Each row is a point on a landscape with many valleys, with its height.
A ball rolls from a point to whichever of its 2 nearest points has the largest drop for the distance, and stops where none of them is lower. Distance is the straight distance between rows; heights are no part of it.
k617: [ 15   3  14 -40 -24  -7   4 -22   1 -15 -55 -20 -29 -19   8   8  31  -3
   6  16  18   8  15 -34   9 -12   7 -15 -13   1   2  -7 -25   4  -4 -11
   5   6  17  18  16  10   9  -5 -12  10]  h=53.9
k770: [  0 -23  24  27  23 -28   4  17  10  20  21  15  20  47   0 -28 -53  16
  12   7  -3  27  25 -21  10   2 -17   3  13  23 -24  33 -21   7 -28  14
 -17 -39 -51  -2  -9  -5  18 -31   3 -19]  h=66.2
k654: [ 33 -16  -3 -46  27   2 -21  -1   6 -25 -17 -14  -8   1 -22  17  13  26
 -10   0  -3 -21  -5 -36  -5   2   0 -16  -1 -17 -26 -21 -34  47  -2 -37
   1  13  14 -15  19  32  -1 -20  57  34]  h=21.6
k978: [ 17  11  -8 -38  -2  12 -22   3  14 -34  11  -5 -22 -17 -10  41  48  10
  30 -14  -7   7 -25 -48  26 -15 -13  10   9  12  16 -18   2   3  11  -5
  40   9  15  11  14  31  22  11  28  24]  h=26.0
k274: [ -8   1 -12  -2  37  -1 -27 -15   1  35  30   9 -29  18 -22 -10  -4  24
 -25 -49 -20  12  -8  -4  18  13  28  21  12   6  -6  -6  40  13   8   0
  20  15  -8 -14 -13  53   6  -6   8 -29]  h=43.0
k525: [-14  43 -13 -40  19  23  24 -35  22  -3 -14  17  -5   6 -13  21 -18  38
 -12 -19   6 -14   5  24 -20  28  32   2 -36 -24  22 -29  16  -8  16 -29
  29  -4  34 -19 -15   6 -40  24   6  -4]  h=48.8
k402: [ 17  14  -4  14   0 -21  58  12 -34 -17 -27 -26  -2   3  41  -4  -8 -21
 -21 -13   6  24   6   0   0   7 -20  18  10  18   9  -1  27   6   2 -33
 -42  -4  -9  -6   7 -30  29  13  -7 -15]  h=25.6
k930: [ 27 -37  11  18 -17  11 -12  17 -15   6 -16 -29   6 -38  27  27  39 -33
   8  50  -6  17  -5  10   2  -1  -4   6   2 -27 -21   8 -14  -9  25  10
  -3  -6  -2  36  -9  30   6  -4 -35   9]  h=27.0
k31: [ -5  31  21  22  53  13  23  18 -27   0  17 -12  12  24  -9 -20 -45  16
  -2 -26 -11  -3   4 -29  17  13  30  13 -19   3  24 -23  45 -18   8 -25
  12   6  -1  -6   1  10 -54 -24 -19 -15]  h=55.3
k177: [  7 -13 -21  -6 -13 -35   5  13  -8  10   9 -23  -4 -30   9   8  13 -61
  -5 -33  -8  21  16  51 -31  13  -9  21  -2  44  25 -28  45  14  -8  17
 -16   6 -18 -24 -38  -9  33  59  16 -21]  h=19.1
k67: [-15   7   5  48   0  -5  -4   3   8  -2  45   1  21 -15 -13  14 -32 -13
  13 -10  15  -9  12  33   0  -7  -6   7  22   7  27  -2 -13   1   3  23
  -2  -3  -7 -23  -6 -21 -45 -18 -18  43]  h=78.8
k290: [ 15   5 -19 -47  -2   2  -2   6  35  20  12  14 -28 -17   8  21  23  14
  33  10  -4  31  13  37 -13  38 -11  46  28  -1  28 -22  34  52 -24 -32
   9 -29 -26 -42 -56  18  28  -6  27  17]  h=74.8
k470: [-31   8  10   3 -10  34 -28 -42  -6 -18  15 -15  17   5   8   7  33 -16
  32  18 -11  -5 -46 -35  10 -33  -3 -22   3 -26 -20  30 -22  -7  33  31
  -6  20  -6  36  51 -41 -15  26  36   8]  h=46.4
k789: [-26 -25  -4  22  36 -14   4  12  -6   2  32 -25  21  29 -34  -8 -31  16
 -25  -6   1 -38   1 -10   9  35 -19 -36  18  -5 -40  -6 -33  36  -7  23
  -7   9 -16  -2  32  -3 -18 -42  30   6]  h=28.9
k353: [ 39  -3  -5 -30   4  16 -29 -26   9 -35 -15  -5 -20 -24  -2  44  50  -2
 -12   1 -10  19 -19 -32   7  13   5 -12   1  -3   3   4  -9  40  14 -20
   3  23  13   2  20  41  -4   9  52  38]  h=25.7
k589: [ 14  -8  27  29  29 -27  21  12   6  12  13  11  29  23  27 -19 -56 -12
  13  11  -5  55  18  -6   6   9  -1   9  19  43  16  18   6 -17 -17  10
 -22 -60 -45 -21 -31   1  19   3 -27 -43]  h=63.7
k526: [ -5  13  34  44 -23  15 -28 -18 -31 -19  23 -32   4  -1  32  14  15 -35
  30  11 -11  28 -23 -49   4 -38  -3 -29  20  -9 -16  14 -17 -29  12  24
 -38  16 -21  57  51  -9  -9  -1  26  13]  h=49.3
k969: [ 16 -23 -10   0 -13 -37   8  15  -4 -18 -18   4  11   0  -6  27 -19 -13
  -3 -40   3 -11   9 -13 -15 -22 -40  18   0 -10 -23 -33 -24  23  -2 -14
 -21  -3   9   1  12  -8   1  -1  -5   9]  h=14.9
k360: [ 16 -18  14  45   3  38   9  23 -47   1 -12   8   8  14  25 -48  -8  10
 -25  28  11  -8 -10 -29  33  -9  -6 -11   1   3 -17  40   5  19  10 -18
 -23 -17 -12   9   6 -34   2  -8  15   9]  h=35.7
k161: [ 12 -38 -12  15  -8 -47 -29  28  34  16  54  38  35  -6  -2 -25 -40 -13
  38 -50  13  -4  18   4 -34 -35 -50  19  -2  59  22 -27 -10  15 -64  22
  -4 -38 -32 -32 -41  12  48  20  26 -25]  h=70.4
k291: [ -6   7   1 -32  19 -25   1  -2   0 -31 -23 -39   9   5 -14   4 -26  15
  -2 -14  -2 -25   0 -29 -31   7  -9   4  17 -25 -20 -51 -21  49 -18 -27
 -15  18 -10 -26  19  17 -32 -52  48  35]  h=17.1
k554: [  3  -3  24  51  25 -25   9   3 -33   9  -1  -7  38  11  23 -13 -47 -47
   3 -32 -26  40  12 -14   5 -15  -4   0  14  33   3  -2  35 -39  19  17
 -24 -36 -28   1   1   7  14  28 -25 -53]  h=60.8
k277: [ -7   9 -22 -33  -2   6  -2  -9   0  -5  25 -16 -36  39 -17 -28   6  52
 -27 -52   3   2 -25 -40   0   9  10  27   3   4 -38  -8  57 -17   7 -32
   7  33  31 -17  13   9  32  -6  -3  -8]  h=35.9
k379: [ 25 -14   2  12  39   5  -8  15 -24  25 -17  35  -1  18  -7 -26 -30  28
 -49   6   6  -7  17  -6  26   5  14 -12  -8   6 -20  21  -4 -17  -1  -7
  12 -20   4  10 -19  23   4 -22 -24 -19]  h=17.8
k125: [ 13  -5  -8 -21  32  -1  11  32 -30  -1 -28   1  -9  17  -6 -16  -8  13
 -15  29   9 -22  28 -39  12   4   2 -37 -20   6  -8  -4 -24  -8 -14  -6
  30  -9   0  -1  19  22   9 -38 -11 -12]  h=24.7
k544: [ 10   7  19  25   6   9  40  23 -40 -12   2 -34   8  23  43 -11  -8   2
   1  39  21  15   5 -29  22  -6 -10   0  12   9  10  12  10  14   2 -32
 -25 -29 -24 -19  -4 -28   8  -8 -12   6]  h=31.0
k205: [  1   3  -1 -10  -9  47  -8  25  13  -5  -1  20  17  -1  33 -10  41  -4
  20  81   6   1 -17  42   6  -6   2  16  -1 -13  14  31 -22  -7  -4   4
  15 -36 -16  25 -37 -18   0  21   0  10]  h=28.1
k698: [-37 -13   6  19 -13   5  16  -8  -7  13 -17  24  14  27  -5 -21 -21 -10
   9   0 -12 -33  -1   7  23 -16 -22 -31 -14 -10 -16  46 -20  -9   2  31
 -22  25   1  11  19 -50 -27 -21  13 -28]  h=38.8
k331: [ 19 -27  29   0 -38 -13  20  28  13  -4 -61  40  15 -31   9   0  -3  -3
  10  43  -7 -12  18  35  -1 -21 -36 -61 -19  39  35  32 -37  -6 -28  -4
  -6 -10  12   1 -17 -19 -33 -44  13   4]  h=49.2
k138: [-32  18 -29 -61  -3 -27  30  -9  21   5 -15   2  16  32 -13   7  -4  -3
  -1 -24  -2  -4  12   1  -5   9 -19  -9   1  -3  -2 -37   5 -24 -17   5
   0   9 -31   5   9  -8  18  20  21 -37]  h=42.9
k736: [ -6   1  15 -19  24  33 -27 -32   1  15 -13  12 -22  18 -10 -27  25  24
 -26  59  -2  -8 -24 -17  19  12  41 -40  -7 -19 -17  24 -38   2   9   5
  37  20  21   7  23   7 -11 -11  10 -11]  h=46.0
k79: [-20  28  -1 -18  -1 -11   6 -66  -3 -12  -1 -26 -48  32   5 -24  17  18
 -34 -26  -3  27 -11 -44  15  21  15   8  28  12 -29  -6  32  -2   6 -18
  -8  46   2  -8  37   9  20  -1  13  -1]  h=32.1
k663: [-23  22  14  -4  -2   2 -39  -7  38  -3  55  22   5 -15 -43   7  -6   3
  18  -5  15  -4   1  45 -14  28   7   0  39  13  40  -7  -9  38 -14  14
   3  -2 -20 -43 -18  -2 -34 -29  18  47]  h=77.3
k424: [ 41 -28  20  42 -15  10  20 -19 -32   0 -26 -13   6 -26  39  21  35 -59
 -16  55  17  32  -7  -5  20  -8 -46 -36  -3   2  16  19 -12  -3  29   1
 -20  -9  17  19  32 -20  17  16 -12  -1]  h=38.2
k236: [-29 -45 -22   9 -51 -26   3  48  10  10  36 -36  18 -16   8  13  13 -43
  27 -14   3  -8 -17  31 -24 -30 -35  16   4   5  24 -12  25  16   7  48
  -5  14 -22  11 -14   3  33   6   2 -21]  h=15.4
k461: [ -1  11   5   6  57  11  25 -60 -34 -12  13 -27 -13  42  -8 -31  -9  30
 -38 -12 -15  19 -15 -38  20  23  20   9  23   3 -38   6  42   5  23 -21
 -19  11  13 -33  32   7  -4  -3  12 -11]  h=27.8
k337: [ -1  -8  29  31 -14 -39 -17  16  29  15  48  32  24  28 -13 -31 -53  -6
  29 -36   3  24  19   1 -14  -9 -29  16  18  51  10  11 -28  18 -46  30
 -24 -32 -50 -40 -17  -2  23 -11  10   4]  h=68.4
k89: [-30  -9  10  27  -7  33 -10  -1   8  29 -17  38  -2  -4  -7 -22 -16  34
 -19  12   3 -16  -8  44   4 -12  36  20 -25 -43  -7  46   5  -1  15  10
   9   0  23  18 -25 -21 -22  18 -51 -22]  h=31.9
k440: [ 21 -14 -13 -11   0 -28  -2   9   7  -1 -19   3  12 -43 -15  -3  -8 -37
   9 -15 -38  15  27  55 -29  19  18   3  -1  23  11 -36  18 -38 -59  -3
 -11  -9 -23  30 -35  51 -19  14   0 -32]  h=31.6
k398: [ 20 -24 -18   7  16 -31  52  32 -19  -2  -2  -5  23   5  17 -10 -18 -21
 -27 -28  -7  -2  22  16  -5   6 -50  19  17  13   4 -18  32  28 -13 -15
 -40   5 -41 -30  -8 -40  15  14  27 -33]  h=19.2
k32: [  3  25   5  27 -13   1  -3 -20  -5   0  21  21 -11  12  -3 -18   0   3
   0 -25  29  10  -3   0  -1 -22  12  32   2  -5  -5  24   3  -5  15 -11
 -24   6  19 -11  12 -32   5  16 -23  30]  h=81.9
k179: [ 41 -22  14 -22  29   6 -15  14 -33  27 -33 -24 -11  23  14 -24  10  13
  -6  58  -6  -6   3 -52   2  -7  33 -55 -18 -14 -36  15 -56 -11  -1  -1
  20  -6  -3   7  36  21  42  -2  -3  -6]  h=30.1
k327: [ 35 -45  21  -6  -2   7  -2  12 -21   4 -33 -39  -3  -7  45  16  34 -26
  -3  73   4  15  -4 -20  11 -15  -1 -37  -2 -17 -18  13 -44 -12  25   2
   6 -13  -3  22  30   5  38  16  -3  -7]  h=33.2
k156: [ 22 -10 -30 -12  32   7 -29  31 -19  27  27 -10 -23 -14   9  11  15   9
 -13 -20 -27  13  -6   7   6   7  -8  46  19 -15  -7 -29  61  33  23  -2
  19   4  -5 -20 -28  36  25  -9   1   1]  h=46.3
k387: [ -4 -20 -18 -34  25   6 -36 -30  25  13  11  10  -6  -1 -20  37  41  23
 -18  -6  -8 -10  -9  14 -19  21   8  -1  -7 -43 -28 -22 -15  20  28   1
  20  12  28   3   1  28   0  13  16  15]  h=48.6
k180: [ -5  17  10  19  11  32  -2  14   1  -8  20  30  48  -2  17   1  16 -27
  31  37 -11  17 -23  20   3 -13 -13   7   5  -7  18  28   1  -8  18   5
  10 -38 -36   4 -18 -39 -12  42  13   5]  h=34.1
k750: [ -8  21 -24 -31  13   1 -29  -1  33  34  41  31 -15  -4 -12   7   7  25
  12  22  28  13  16  46  -4  39  16  29  32  11  37 -17   4  39 -28 -15
  28 -28  -8 -54 -49  27  -7 -25  12  31]  h=76.0
k334: [ -4 -14   6 -17  12  23 -10 -42   6 -11 -28  -2  -1   8  11 -17  20  20
 -40  44  15 -39 -17  -3  -9  -5  20 -49 -19 -44 -47  15 -59  -5  28  24
   6  34  28  14  33 -14 -12  -7  12  18]  h=49.0
k773: [ -9  12  14  55  51  -7  23  20 -42   7  15  -3  17  19   8 -15 -35   0
 -12 -32   1   3   9 -41  33  -6   1  -3  -2  34   0  -6  35 -36  16  11
   5 -23 -11   2  22  14 -11 -15 -25 -27]  h=57.8
k252: [ 27 -10  33  29   2  36 -10 -11 -49   3 -24  -5 -12  14   9 -56   9  24
 -33  33 -20  -6 -36 -54  18 -26  25 -21 -14 -20 -20  60  -3   4  -3 -28
 -14  30  16  17  33 -14 -31  -8  13  -5]  h=39.7
k285: [  5   2 -34 -33  37 -19  -1 -11  -9   3  36   1 -38  47 -21 -17   3  34
 -36 -43   4   3   0 -34  21   8 -10   9  16  28 -22 -18  38   1 -15 -19
  15  17 -11 -21  14  32  53 -20  29 -18]  h=39.1
k828: [ 16  -1 -23 -20 -15  -3  -2  30  38   3  16  25   6 -17  -3  -2  14   3
  34   4  14  -1  13  19  -9 -11 -31  40   9  20  45  -4  18  15 -41  -5
   6 -24 -21 -14 -62  14  21  20  19  11]  h=73.5
k363: [ 25  -7   7  18  11  18  23  11 -19  19 -21 -12 -32  11 -19  -9 -30  41
   5  11  24   6  12 -56  36   8  38   8 -29   6  -1  24  14 -18  21 -36
  29   0  55   0  13  29   9 -24 -64  15]  h=8.4
k265: [ 12 -12  -9   2  -5 -14 -10  18  24   4   3  11  27 -44 -14  16   8 -47
  10 -26 -33  14  13  67 -23   4   4  -1  -8  18  27  -9  16  -2  -7  29
  -5 -11  -7   2 -40   6 -18  52  14 -13]  h=25.9
k183: [  7  12 -17 -21   9  29 -20 -16  19  36   3  36 -26   0 -27  16  10  43
  -5   2  14 -22   7  18   7  18  14   7 -26  -2  25 -10  18 -33   7   2
  60 -13  34   1 -27  35  18  15 -19 -30]  h=41.5
k132: [-18 -14 -20 -31  46 -22  -5   1 -15 -26  -7 -41  28  20 -38  15 -10  16
 -33  10  10 -31  -6 -22 -20  22   2 -55  18 -22 -52 -54 -31  32   2   2
   6  22  -3  -7  40  14 -19 -57  37   2]  h=22.7
k912: [ 15   1  -5  15 -12 -43  -1   6  19  10  21  36   3   3 -13  13 -20 -15
   7 -46  31  12  15   8 -19 -26 -14  48  -1  29   8 -20 -11  -8 -13   9
   2 -30  23 -34 -17   7  24  16 -47   5]  h=28.7
k127: [-14   3  22  42 -43  -9  16  11 -14 -10  -7  13  16   5   7  -8 -28 -18
  23 -16 -13 -10   6 -11  12 -44 -32 -22  -1   7  24  40  -7  -9  -8   0
 -43  26 -11  13  31 -40 -37 -39  -5   0]  h=42.3
k776: [-13 -12 -25 -26 -17   1 -39 -25  19  19  21 -20 -39  -7  -5  37  42   2
 -15 -16 -16  22 -18  28 -13  17   5  37  19 -34 -27  -4  22  27  45  17
  14  31  24  -3   1  30  36  21  -7  12]  h=51.6
k583: [-24  -2   3 -18 -16  18 -19 -17  30  36 -21  47 -17   4 -38 -13   4  28
  19   0 -10 -11  -7  20   1 -24  28   8 -32 -13  18  32   3 -26 -13  20
  35   4  25  29 -20  -4  -4  24 -25 -42]  h=37.3
k729: [ -6 -10 -14  31  -9 -19   3  24   7  27  46  26   7  10  -7 -27 -19 -16
  -9 -12  45 -22  10  42   6 -14  -2  21   1  49  22 -23  11 -24 -29  25
   7 -20   8 -28 -39   3  10   1 -44 -13]  h=35.2
k705: [-20  31   1   8 -40  31 -13  -5  28  -8   2  48   2 -38  -2   0  38 -14
   1   5   8 -36 -18  60 -10 -15  10   3 -11  -3  22  18   1 -10 -16  11
  -5  26   6  32 -18 -37 -44   8  17  22]  h=42.7
k207: [-46  29 -26 -31 -75   1 -29 -14  44  -5  33  -1 -10 -21 -17   5  48 -29
  32 -24  13 -10 -32  25 -28 -16   2  25   5  17  25   1  11 -30 -14  32
  19  20 -12  17  -6 -34  42  51   7   6]  h=29.7
k697: [ 12 -19   6  17 -16  -6  31 -19 -16  -9 -34  12  22   1  19  18   0 -13
 -29  45  20   9   1   9  15  17 -42 -61  17  25   8  14 -26  -2  20  -2
 -28   9  -3  -6  16 -30  -3  -7  17  -3]  h=42.5
k355: [-35  25 -13 -34 -20  -1  15   0  18  -8  32 -15  -8  22   3   5  17   7
  13 -39  27 -14 -13 -10   7  -1 -16  10  10  10  -9 -33  24 -33   9  17
  32  -2 -13  -7  19 -23  33  24   4 -16]  h=38.9
k809: [ 12  26  20  22  43  20  25 -22 -29 -10  -7   8  10  38 -25 -37 -41  34
 -18  -5   1  11  -1 -52  25  21  36 -30 -16  16 -18  28   2  -5  23 -36
  -2  -3  27 -33  22  -5 -16  -4   7   8]  h=22.2
k365: [  1   3  -3 -26 -34  -5  26  13  22 -15 -60  17  -7 -15  -4   7   4   2
  24  39  17 -19  22   7   9  -8  -3 -29 -11  11  29  -2 -48  -4 -49  -9
   6  -7  15  19 -21   9  -6 -22   6  11]  h=51.8
k185: [ -3  27  16  -4 -20 -23  11  -8 -19 -19 -12 -63 -28 -38  32  18  26 -41
 -11  -6  -1   5   9  -6 -19  16  12  22   4 -25 -51 -46 -15 -30  -1 -19
 -10   9  -5  30  19   1  13   8 -41  11]  h=6.8
k655: [ 20  -5 -14   3  13  11 -25  19  -3   5  -2 -27 -13 -19  13  17   7  -6
   1  10 -37  29  -4  -6   1  13   1  50  20 -34  -9  28  25  45  29 -13
  -8 -15 -23   1 -33  31  14   7 -10   7]  h=49.4
k187: [-44  27   8  16   0  -7  25  -8 -19 -29 -11 -34  -5  12 -17   3 -40  14
  20 -17 -17 -14  15  -4 -13  10   5  -5  -2 -25   5   3 -13  11   8   4
 -24   9   3   0  15 -12 -54 -32 -11   5]  h=47.9
k197: [ 15  11  -1 -15  19  41  12  -2   2  26 -13  27 -29  14 -16  17   7  47
  17  13  52 -16   3 -20  27  11  22 -17 -44  14  22  -4  10 -61   2  -7
  56 -20  46  -7  11  17  23  19 -52 -14]  h=44.8
k756: [  7   9  16  17 -10 -12   7  10 -22 -17 -18 -34   5 -29  32  16  13 -34
   7  39   8  -6  23  23 -12  16   5  -8  15 -15 -19 -27 -32 -16  -8  -8
  -2 -14  -4  37  -1  -8 -36  -9 -42  24]  h=18.1
k192: [ 23  15   9   6  -3   3  13   8 -11 -12 -10 -19 -35   4 -21  25 -20  22
  45  -3   8  15   8 -77  21 -17   4  19 -16   8  26   6  12  -8  25 -21
  17  -8  35  -7  26  21  21   8 -37  25]  h=15.2
k175: [ 33 -33 -27   1  -6 -28  -5   8  19  14   2  47   8   9  -8  20 -22   7
 -11 -37  26 -20  25  -1 -11 -30 -34  11 -25   8  -7  -9 -48   7 -22  10
 -11 -23  40 -24 -14  -1  36  -6 -18  17]  h=22.4
k721: [ 13  30  10 -29   7 -12  -5  21  -7 -40  19 -41 -33 -13   6  36  16   3
  28 -27   8  26  -4 -55  10 -21  -3  25   2   4   1 -42  17 -18  11 -23
  40 -18  12   3  15  30  26  10 -32   2]  h=21.1
k851: [-48  -2  -7  -2  15 -17   8 -12   2  16   3  -3  15  31 -12 -31 -38  13
 -19 -19 -33 -16   6  27  -3  17   0 -37   5 -10 -24  17  -9   6  -9  37
 -19  27 -31  11  17 -13 -31 -28  28 -24]  h=34.4
k987: [  3  -9 -18 -21  -9 -29  10  -5  13  -5 -14 -13  -1 -26 -12  15  19 -30
  13   5  -1   1  14  33   7   5   6 -15   8  37  23 -48   9 -29 -35  26
  10   3  -8  16 -13  41  -3  -4   3 -10]  h=35.8
k500: [-16  -7  36  18  -2  30 -28 -58 -10 -14  -9  -2 -18  16 -11 -24  14  20
 -17  19 -19   9 -24 -36  22   2  27 -25   5  -5 -14  41 -15  18   7  -1
  -7  40  15  10  41  -9 -27 -20  23   6]  h=42.8
k601: [-56   4 -29  -9 -55  -8 -13  27  44  -9  35 -30  16 -22   1  12  17 -39
  62 -20 -17 -23 -15  40 -33 -23 -14  26 -17   8  24  -6  18 -19 -15  51
  14   4 -17  14 -37 -15  37  42   0 -25]  h=23.3
k769: [  1 -27 -28   1 -26 -34  46   6   5 -10 -25 -20  19 -23  28   5  10 -52
   3 -17 -18   9   7  31 -19  13 -36  -1   3  19  16 -37  16   7 -27   5
 -35  15 -36  17 -15 -25  26  23  29 -40]  h=10.7
k149: [  5 -27 -19   3 -14   2  10  31   1 -12  -5 -12   5  -7   4  15   4 -15
  11 -19 -18 -11  -6   5   7 -11 -25  15  -9   3  21   4  23   2  15   6
 -10  24  -7   5  -6   7   7  -2   0 -10]  h=6.1
k271: [ 45   2  12  40  26  32  32  24 -24  10  10  14  -4  12 -25 -16 -55  44
 -10 -12  38  -3   3 -51  25  23  33 -11 -22  13 -16   7   6   2   9 -44
   1 -10  65 -37  19   8  -9 -20 -32  38]  h=15.7
k630: [  8 -48 -29 -20  -5  13  -6  42  33   7  -3  -5  22  -1  32  14  38  -4
  15  78   9 -29  -9  34   2   9   9 -15   2 -32 -16  -5 -35  21  -7  22
   5 -13 -14  40 -22   0  12  -4  14   3]  h=19.9
k56: [-43  20  11  20 -42 -12  17  14 -25 -18 -23 -28  30 -15  10  14 -35 -13
  40   4 -21 -14  -5  -6 -24 -21 -31 -32  13 -27   7  22 -23  12  -2   2
 -43  22 -19  25  19 -34 -58 -51  15  13]  h=45.1
k892: [  3  21  18  23   0  12  -2 -45 -20 -14   3 -14 -41   4  -6 -18   5  19
 -16 -15  12   6 -24 -31   7   4  35  13  -7  -7 -21  17   6 -26  37 -23
  -5  27  45 -14  42  -2  -9   6 -41  30]  h=83.1
k580: [  3   3 -34 -37  23   0 -37 -20  33  39  13  39 -18   9 -24  45  11  26
 -21 -13  12  -7   5  40 -14   9   7  14  16 -20   1 -33 -16   9   3   5
  37 -23  23  -5 -38  51  34  13   0   3]  h=45.2
k68: [ 30 -19  25  30 -30  -9  31  17 -18  -6 -46  20  27  -6  36   9 -20   2
 -12  48   0   6  40  29  -9   0 -42 -41   1  19   1  31 -30  16  -1  -9
 -21 -36   4 -10  -4 -31 -22 -12  -8  -5]  h=46.2
k818: [-34  53  16  14  -3  13  12 -17  -5 -31   5 -32  -7 -12  -1  -8 -27  12
  17   1 -35   8 -10   1 -31   8  35  29 -14 -47   8  13  32   9  25 -28
 -14  13   4  -9   2 -15 -56   4 -26   9]  h=50.6
k681: [-14  41  16 -23   1 -14  -2 -14  -3 -31  -3 -57 -29 -11  29 -11  14  -6
 -14   1 -30  16  -2  -3 -27  28  33  45  12 -34 -33 -28  18  12  -6 -41
 -22  12 -22  16   5   7 -15 -13   2  11]  h=16.4
k869: [-28 -33 -26 -40 -31  15   0  19  22   0  -2 -26   9   0  24  14  64 -13
   7  45  27 -34 -36  21   9   1 -17  -8   3 -11  -2 -20 -25  -9 -10  24
   8  21 -14  39  -1 -18  37 -19  20   1]  h=26.9
k98: [ 10 -16  10 -49 -17   1  -5 -18  -4  11 -54  -6  -4 -14   1   9  10  -3
 -11  22  12 -18  14  -6 -11   2   8 -23 -40 -39 -37  -1 -59  -8   9   9
   3  17  35  21  38  -6   3  -4  -9  19]  h=51.7
k430: [ 26 -33 -23  -9 -19 -21 -39  43  28  23  42  25  23 -29 -15  17  -4 -21
  20 -50  -5   5  17  18 -23 -23 -31  26  -2  39  35 -19   7  30 -26  16
   0 -19  -6 -31 -47  28  34  14  45  -8]  h=72.0
k80: [-12  25  40  34  27  21  12  -6 -25 -10 -13 -12   9 -11  -3 -13 -24   3
  -7  -5 -44   9   0 -19  -1  -4  36   5 -22 -29  19  25  39 -19  18   0
   3   6  10  25   7   6 -70  -5 -17 -15]  h=53.0
k537: [-20  31 -28 -39 -51  -4 -26 -23  44  12  35  25 -15   3   4  -7  38  -3
  -2 -51  26 -31 -14  31 -12  -3  11  11   7  16   2 -45   8 -46 -13  21
  25  17   5   4   4 -19  39  35   7   4]  h=34.5
k648: [ 10  18  16  71   5  15 -16   8 -15  -1  22  24  18 -16   0 -12 -19 -26
  -5   1  12  29  19  27   1 -17  12  19  14  -1   9  32  10  -4  22  13
 -23 -21 -12  -2 -12 -26 -31   5 -54  33]  h=80.3
k293: [-14  35 -10  -4   5  14   6 -16   9 -21  -2  26  16 -20   8 -10   6  10
 -27   2   7 -38  -7  61 -16  23  19   0 -10 -23  17 -12  13 -10  -4 -11
   6   3  12  -8 -14 -21 -51   1   7  31]  h=45.9
k723: [  6 -15  21  37  25  21 -17 -24   0  29 -20  45  12  11 -16 -22 -26  34
 -25   3 -21  19  -7  -7  18   6  21 -20 -14 -21 -12  58   3   2  21  -6
   2  -1  15   2  -5 -12 -18   9  -9 -13]  h=25.3
k409: [ -8   3  24  37 -32  29 -12   2  13 -16 -10  58   7 -33   4 -17  26 -21
  17  35 -27  10 -17  31  -1 -24  -6   1   4 -21  25  58  -2   2  -2   0
 -19  -4  -9  17 -18 -46 -37  18  14  22]  h=39.0
k547: [-31  38 -19 -50  23 -12  19 -34  17  -7 -10  -7   5 -10 -21  36   2  -2
  -1 -43 -22  -5   4  14 -13  30  13  -3  -5  -7   7 -35  22   2  11  12
  13  22 -11  -9  -2  -1 -13  37  15 -23]  h=46.1

For each start below, name the point where the ball stops.
k334 => k769
k547 => k149
k187 => k291
k525 => k630
k470 => k769
k32 => k291
k161 => k291
k365 => k185
k776 => k363
